Each row is a point on a landscape with many valleys, with its height.
From any point a ball rolls to the lowest of the 2 points nearest to it. It stops when none of these is lower. Distance is the straight distance between rows; heights are no part of it.
j_748 (h 40.7): [163 141  84 127  59 135 127 115 130 125 132 156 157  99 162 157 192 130
 112 156 161 104 154 154]
j_757 (h 40.4): [149 164 133 152  77 140 118  92 130  58 160 114 130  78 129 106 129 123
 120 178 222 157 161 129]
j_922 (h 52.2): [108 149 141 167 183 147 160 145  99 157 172 116 106 136 146  89 100  98
 124  87 103 179 136 107]
j_575 (h 42.8): [157 154 144 165 155 149 133 110 117 187 156  98 108 165 144  99 136  90
 134  92  97 147 145  89]
j_148 (h 58.2): [163 116  63  98  84 120 148  82 141 156  85 129 161 174 152 153 186 144
 150 133  85  91 120 132]
j_116 (h 65.7): [124  92 149 128 112 116  71 136 212 120 129 129 117 113 110 143 190 126
 142 159 119  62 119 127]
j_200 (h 32.8): [140 152 109 146  91 128 144  89 105  66 143 114 136 100 149 119 122 142
 125 163 209 176 155 144]
j_591 (h 47.0): [114 121 118 167 140 122 133 169 118 125 157 109 115 100 158 112 128 117
 102 120 126 156 101 120]
j_321 (h 60.5): [136 112  59 144  97 108 178 134  79 134 118 137 124 103 192 148 172 155
 110 129 135 135 134 129]
j_413 (h 18.6): [ 97 159 115  91 141  98 138 107 123  60 147  99 130 126 135 104 106 100
 117 126 168 180 152 153]
j_311 (h 51.7): [128 148 109 176 164 136 155 132 102 159 174 101  92 142 185  88 123 115
 117 112 109 167 119 111]
j_190 (h 62.0): [116 138 107 110 146 116 207 118 100  44 116 115 118 118 154 144 100 146
 138 166 201 202 150 165]
j_474 (h 20.4): [129 160 164 115 126 151 114  93 116  50 125 137 147 130  87 107  72 144
 157 173 203 161 123  93]
j_982 (h 25.4): [117 144 162 124 135 124  89 136 180 176 134 107 124 148 121 125 149  94
  93  99  90 133 126 111]
j_277 (h 43.9): [122 113 102 115 122  87 111 129 120 134 125 114 149 121 115 143 145 145
 105 129 113  99 103 144]
j_703 (h 54.1): [147 152 122 141  77 117  68 102 160  80 134 127 124  91  98 127 158 139
 119 183 159 106 147 124]
j_273 (h 39.9): [109 129 155 124 140 109  67 122 146 115 130 145 128 128  61 153 106 155
 118 133 132 109 134 135]
j_163 (h 79.2): [185  88 119 155  80 133 135 137 100 135 148 142 116  85 158 171 177 157
 168 138 155  85 150 144]
j_32 (h 63.5): [110 134 169 104 166 160  98 132 105  81 112 158 153 166  69 138  36 153
 143 146 168 150 149 110]
j_28 (h 39.7): [155 171 149 127 135 117 145  85  91 182  84 123 132 184 114 117 124  85
 154  97  92 142 176  89]
j_204 (h 33.9): [150 126 143 163 144 124 117 141  90  77 144 126 117 114 114 157  91 147
 148 147 183 154 120 126]
j_411 (h 51.4): [155 143 119 134  96 117  96  92 123  60 127 152 121 100  90 143 140 155
 120 178 176 110 143 126]
j_668 (h 35.0): [119  90 202 125 167 108  74 141 147 151 141 149 135 131  74 155 122 159
 168 123 104  83 107 149]
j_609 (h 30.3): [112 137  74 113 130  76 141 117 111  76 128 119 119 112 155 144 132 134
  92 138 140 135 137 153]
j_168 (h 20.8): [129 118 152 138 123 161  77 137 209 178 140 104 119 146 138 124 162  93
 111 117  89 111  99 106]
j_745 (h 57.3): [ 61 104 137 111 130 123 120 163 159 183 124 131 135 125  84 108 122 137
 106 110  84  78  82 133]
j_46 (h 24.1): [ 99 150  77 110 128 102 161 105 124  80 146  97 114 134 160 107 128 107
  86 136 154 176 150 165]
j_253 (h 17.5): [164 149 173  97 130  95  80  98 139 163 121 114 144 141 111 138 143 138
 166 132 110 136 146 124]
j_807 (h 50.5): [143 127 141 128 163 111 137 125  81 195 133 133 139 139 117 124 111 130
 160  89  85 136 120 114]
j_721 (h 34.7): [139 144 107 139 114 160 152 110 160 177  94 111 110 184 140 109 139  94
 113  99  59  94 118 104]
j_765 (h 54.2): [ 83 106 152 101 125 125  89 149 197 177 128 119 137 137  82 133 139 117
 106 110  91  75  99 127]
j_730 (h 34.5): [145 182 151 102 107 113 124  72 124 116 122 103 159 120 114  93 102 123
 140 148 166 175 141 121]
j_243 (h 84.6): [160  51 129 145 125 111 124 143 129 158 134 147 135 103 146 130 192 139
 203 133 124  63 105 143]
j_213 (h 6.7): [123  73 118 123 141 141  85 161 211 157 109 131 140 126 134  97 190 117
 159 133  98  74  77 125]
j_320 (h 44.2): [ 93 126 115 105 160 108 114 120 112  44 118 148 121 143  73 152  61 162
 104 151 160 137 141 132]
j_816 (h 31.7): [103 157 133 114 137  96  88 106 151 105 140 106 143 132  96 122 108 116
  92 130 130 145 143 134]
j_913 (h 62.7): [158 101  48 122  95 121 151 123 104 169 108 144 161 154 171 159 196 149
 157 134 107  81 119 134]
j_336 (h 38.5): [ 89 157 119 105 137  88 108 107 124  62 131 120 138 134  78 138  87 138
  90 132 145 132 140 142]
j_445 (h 41.7): [137 119 148 158 153 127 113 151  99 117 153 107 123 114 132 133 110 131
 107 123 150 156 118 130]
j_607 (h 47.7): [ 86 121 168 125 209 162 168 183  92 133 122 147 128 132 124 117  42 115
 101 117 117 179 137 147]
j_776 (h 27.6): [ 86 150 167 123 131 133 112 147 162 194 130 133 125 157  92 109 119  83
  92  96  77 120 135 115]
j_410 (h 34.9): [138 124 198 147 154 142  97 147 132 199 163 129 123 141 111 131 133 105
 152  98  99 141 122 122]
j_305 (h 61.9): [174 105 118 170  75 148 123 163 109  91 165 126 103  77 134 151 149 139
 120 147 172 112 162 139]
j_973 (h 46.3): [ 75 115 183  99 182 148 159 165  87 113 119 145 152 151  96 107  43  97
 109 120 139 168 167 143]
j_672 (h 24.3): [131 168  74 129  78 114 151  84 118  86 125 116 140 117 179 124 148 129
 109 149 189 174 162 152]
j_704 (h 50.1): [123 110 117 118 155 105 148 143  93 183 114 126 133 130 122 123 115 144
 136  95  64 118  92 121]
j_90 (h 82.8): [168  49 134 152 103 125 130 152 136 134 153 161 125  86 148 144 196 143
 185 141 150  55 139 144]
j_940 (h 26.7): [148 141 154 137 144 142 105 122 100  56 121 131 138 126  85 137  78 151
 155 149 199 167 131 112]
j_218 (h 54.0): [117 119 139 149 197 151 166 162 103  94 139 117 104 109 151 137  66 128
 124 138 156 199 111 146]
j_572 (h 29.8): [148 106 187 132 156 109  96 132 141 179 143 124 127 140 101 146 140 134
 172 109  95 112 105 126]
j_531 (h 39.0): [139 136 175 162 162 159 119 142 123 207 154 120 107 150 127 101 117  91
 134  89  76 137 132  89]
j_293 (h 58.6): [120 127 177 109 185 166 148 150  92  71 118 126 155 149 130 140  34 146
 156 144 180 185 137 114]
j_418 (h 53.8): [163 136 104 133  47 162 138 137 112  91 160 143 107  50 137 159 141 152
 101 162 175 110 194 144]
j_211 (h 68.0): [179  90 120 156 100 140 135 147  86  84 154 149  77  78 120 167 118 164
 142 150 181 109 157 135]
j_886 (h 32.9): [171 160 134 110 114 119 123  96 133 178  89 112 119 182 135 134 147  96
 142 109  75 126 145 101]
j_872 (h 49.5): [ 94 125 165 136 189 149 152 169  98 131 161 127 126 135 136 101  67 102
 111  97 124 190 135 135]
j_34 (h 25.5): [108 163 125 104 139  99 128 107 131 115 143 100 139 137 108 106 111  84
  98 108 138 164 158 139]
j_715 (h 62.4): [145 114 129 141 100 128  71 140 193 130 141 117 126 117 142 145 189 103
 108 152 125  96 113 120]
j_391 (h 10.8): [131  71 141 148 121 150  94 160 199 157 139 137 111 115 154 108 203 113
 158 128 119  81  77 121]
j_446 (h 65.9): [ 92 153 182 103 146 152  98 123 131  71 129 145 168 158  62 121  52 130
 117 137 188 158 159 124]
j_678 (h 65.1): [148 107  71 139  93 111 146 126 101 149 128 126 140 125 169 159 175 146
 129 131 129 103 118 134]
j_472 (h 57.6): [136 147 117 147 113 122  89 125 178 132 152  98 136 121 144 126 164  94
  88 121 129 121 112 126]
j_358 (h 87.3): [146  91 128 137 146 117 126 145 111 168 141 133 129 117 151 129 173 151
 173 116 112  95  87 124]
j_965 (h 65.4): [ 84 134  96 148 139 141 154 180 144 144 130 135 111 117 161  79 138 135
  90 101  96 118  77 122]
j_185 (h 56.9): [134 111  80 151 126 111 190 130  83 105 124 129 110  85 172 160 128 164
 109 140 146 161 133 160]
j_284 (h 45.4): [167 146 147 118 156 104 151  92  77 178 118 119 140 164 104 114 111 119
 169  85 103 154 148  99]
j_736 (h 43.2): [126  94 107 128 134  85 109 122  89  81 103 150 109 112  87 174  96 180
 132 147 131  99 129 137]
j_648 (h 22.9): [ 81 128 170 117 145 117 115 141 134 165 148 133 134 130  85 125  88 118
  87  99 107 111 131 132]
j_18 (h 69.0): [ 86 160  74 174 135 161 161 150 143 143 133 116  85 146 184  58 138 118
  97  83  91 105  82 107]
j_315 (h 26.2): [169 162 135 109 109 107 100  81 140 168 118 107 135 160 140 133 160 120
 128 125 102 148 141 110]
j_785 (h 56.4): [129 115 151 125 187 153 175 146 101  64 114 119 136 132 152 161  67 134
 149 151 190 187 125 129]
j_685 (h 43.3): [117  77 125  92 147 128 125 131 171 206  89 142 131 155 121 105 167 136
 194  99  66  75  80 122]
j_33 (h 41.2): [125  72 136  88 127 156 135 120 205 198  76 132 107 184 122 104 158  98
 194 107  44  86 101 108]
j_564 (h 22.6): [ 66 139  97 107 136 120 170 148 100 159 109 142 103 136 136  93 104 117
  89  86  73 109 118 130]
j_650 (h 45.9): [112  97 107 108 140 111 140 132 143 183  95 133 135 138 113 114 155 150
 155 102  69  88  77 121]
j_459 (h 16.1): [148 109 117 158 118 166  97 145 184 163 153 112 110 137 160 103 187 101
 134 124  92 104  73 109]
j_852 (h 2.6): [ 94  65 157 122 147 123  98 145 206 171 116 151 135 122 106 107 166 138
 175 119 102  65  82 135]
j_239 (h 44.9): [102 138 209  79 150 147 148 152  83  94 101 139 178 165  90 111  40  94
 132 119 155 166 177 134]
j_655 (h 54.6): [175 139  76  97  55 140 127  89 169 150  78 143 170 172 167 171 201 140
 151 160  87  99 125 133]
j_813 (h 52.1): [ 88 131 131 159 201 148 178 174 112 109 151 130  99  93 166 109  88 130
  99 123 120 181  99 143]
j_296 (h 52.0): [124 140  95 164 125 127 115 145 141 126 159 110 124 121 164 110 151  97
  82 113 121 132 114 133]
j_173 (h 28.1): [144 174 157 124 107 129  91  72 128  78 130 107 158 104 100  96 106 131
 140 161 190 164 135 107]
j_159 (h 50.8): [170 158  75 116  27 167 131 100 175 137  94 164 168 151 183 181 204 118
 134 168 108 104 133 140]
j_712 (h 39.8): [128 183 162  86 126 119 148  82 100  83 104 109 175 132  95  90  77 121
 148 129 163 172 150 128]
j_202 (h 45.3): [133 131 138 136 117 102  59 109 138  80 125 152 121 124  59 153 131 170
 121 164 143  99 129 117]
j_212 (h 36.9): [121 109  96 125 130  83 134 131  90  92 117 129 133 105 118 146 118 165
  98 139 133 112 122 145]
j_981 (h 26.3): [ 88 155  92 126 141 122 175 123 114 167 109 131  98 164 137  85 109  83
  93  79  69 103 136 110]
j_772 (h 60.7): [120 113 166 114 186 145 123 155  80 100 117 138 160 147  99 150  33 144
 146 122 152 171 142 121]
j_341 (h 47.3): [153 143 105 181 142 161 149 128 116 182 156 100  99 160 169 107 139 114
 134  95  91 126 111  85]
j_265 (h 42.9): [110 167 190  73 133 128 143 108  97  93 100 130 177 154  78 104  72  99
 143 121 155 166 169 130]
j_868 (h 33.2): [156 154  81 132  59 123 133  91 116 114 135 126 147  97 176 140 171 135
 113 150 178 141 163 144]
j_426 (h 48.1): [161 162 135 147  73 133  73  98 162  89 150 119 128  93 117 111 152 118
 118 180 195 143 163 121]
j_48 (h 24.5): [158 121 185  98 136 103  96 114 155 187 112 123 124 151 128 148 162 132
 192 111  77 117 129 121]
j_549 (h 18.1): [ 61 138 146 117 141 115 162 159 108 182 126 156 125 130  96 103  81 124
  78  96  83 118 118 151]
j_702 (h 74.3): [184  87 133 143  86 151 145 136  83 117 156 156 100  60 148 173 151 177
 180 133 184  96 171 150]
j_733 (h 53.6): [ 83 129 113 146 186 120 182 161 122  89 127 125  75  81 165 137  99 143
  87 144 125 162  94 162]
j_63 (h 46.6): [159 123  97 129  37 159 141 138 119 117 142 156 136  68 169 170 183 138
 106 147 166  97 183 148]
j_812 (h 48.5): [138 112  95 122 132 112 133 121 105  45 114 159  93 116  82 172  86 178
 114 162 149 138 131 127]
j_789 (h 49.7): [110 111 133 118 128 102  83 130 157 147 131 123 134 123  95 153 154 138
 120 123 101  83  94 139]
j_771 (h 61.2): [ 64 123  92 124 119 131 127 166 170 168 116 132 130 131 120  83 133 136
  91  90  93  89  69 117]
j_671 (h 59.4): [138 137 131 118 142 141 183 124  84  59 113 109 134 126 156 151  87 159
 156 154 211 200 130 131]
j_862 (h 30.5): [120 159 106 159 130 169 164 108 126 164 101 120  85 174 143  94 119  68
  94  83  58  80 134  92]
j_846 (h 54.8): [102 121  84 131 169 105 195 133  94  95 124 124  96 100 169 133 113 146
  88 147 120 181 115 176]
j_463 (h 46.5): [167 143  80 110  28 157 126 123 169 134 113 173 158 108 162 173 202 120
 140 169 142  74 152 140]
j_966 (h 38.7): [147 110 121 106 115 150 141 112 176 180  86 115 121 174 139 125 168 111
 154 113  50  99 109  99]

Two balls start at each pair of points below. Name the first point that both come to, or write never.
j_872 / j_311 | never
j_913 / j_243 | j_748
j_807 / j_922 | never
j_678 / j_163 | never
j_341 / j_982 | never

Call two points neighbours if one is among the 2 nearest of the other. Go from one point of each pair to the other, from neighbour to neighbour, staying as low as possible. Name the highest point that can't be avoided.
j_253 / j_549 | j_807
j_549 / j_474 | j_922
j_549 / j_852 | j_776
j_672 / j_785 | j_678
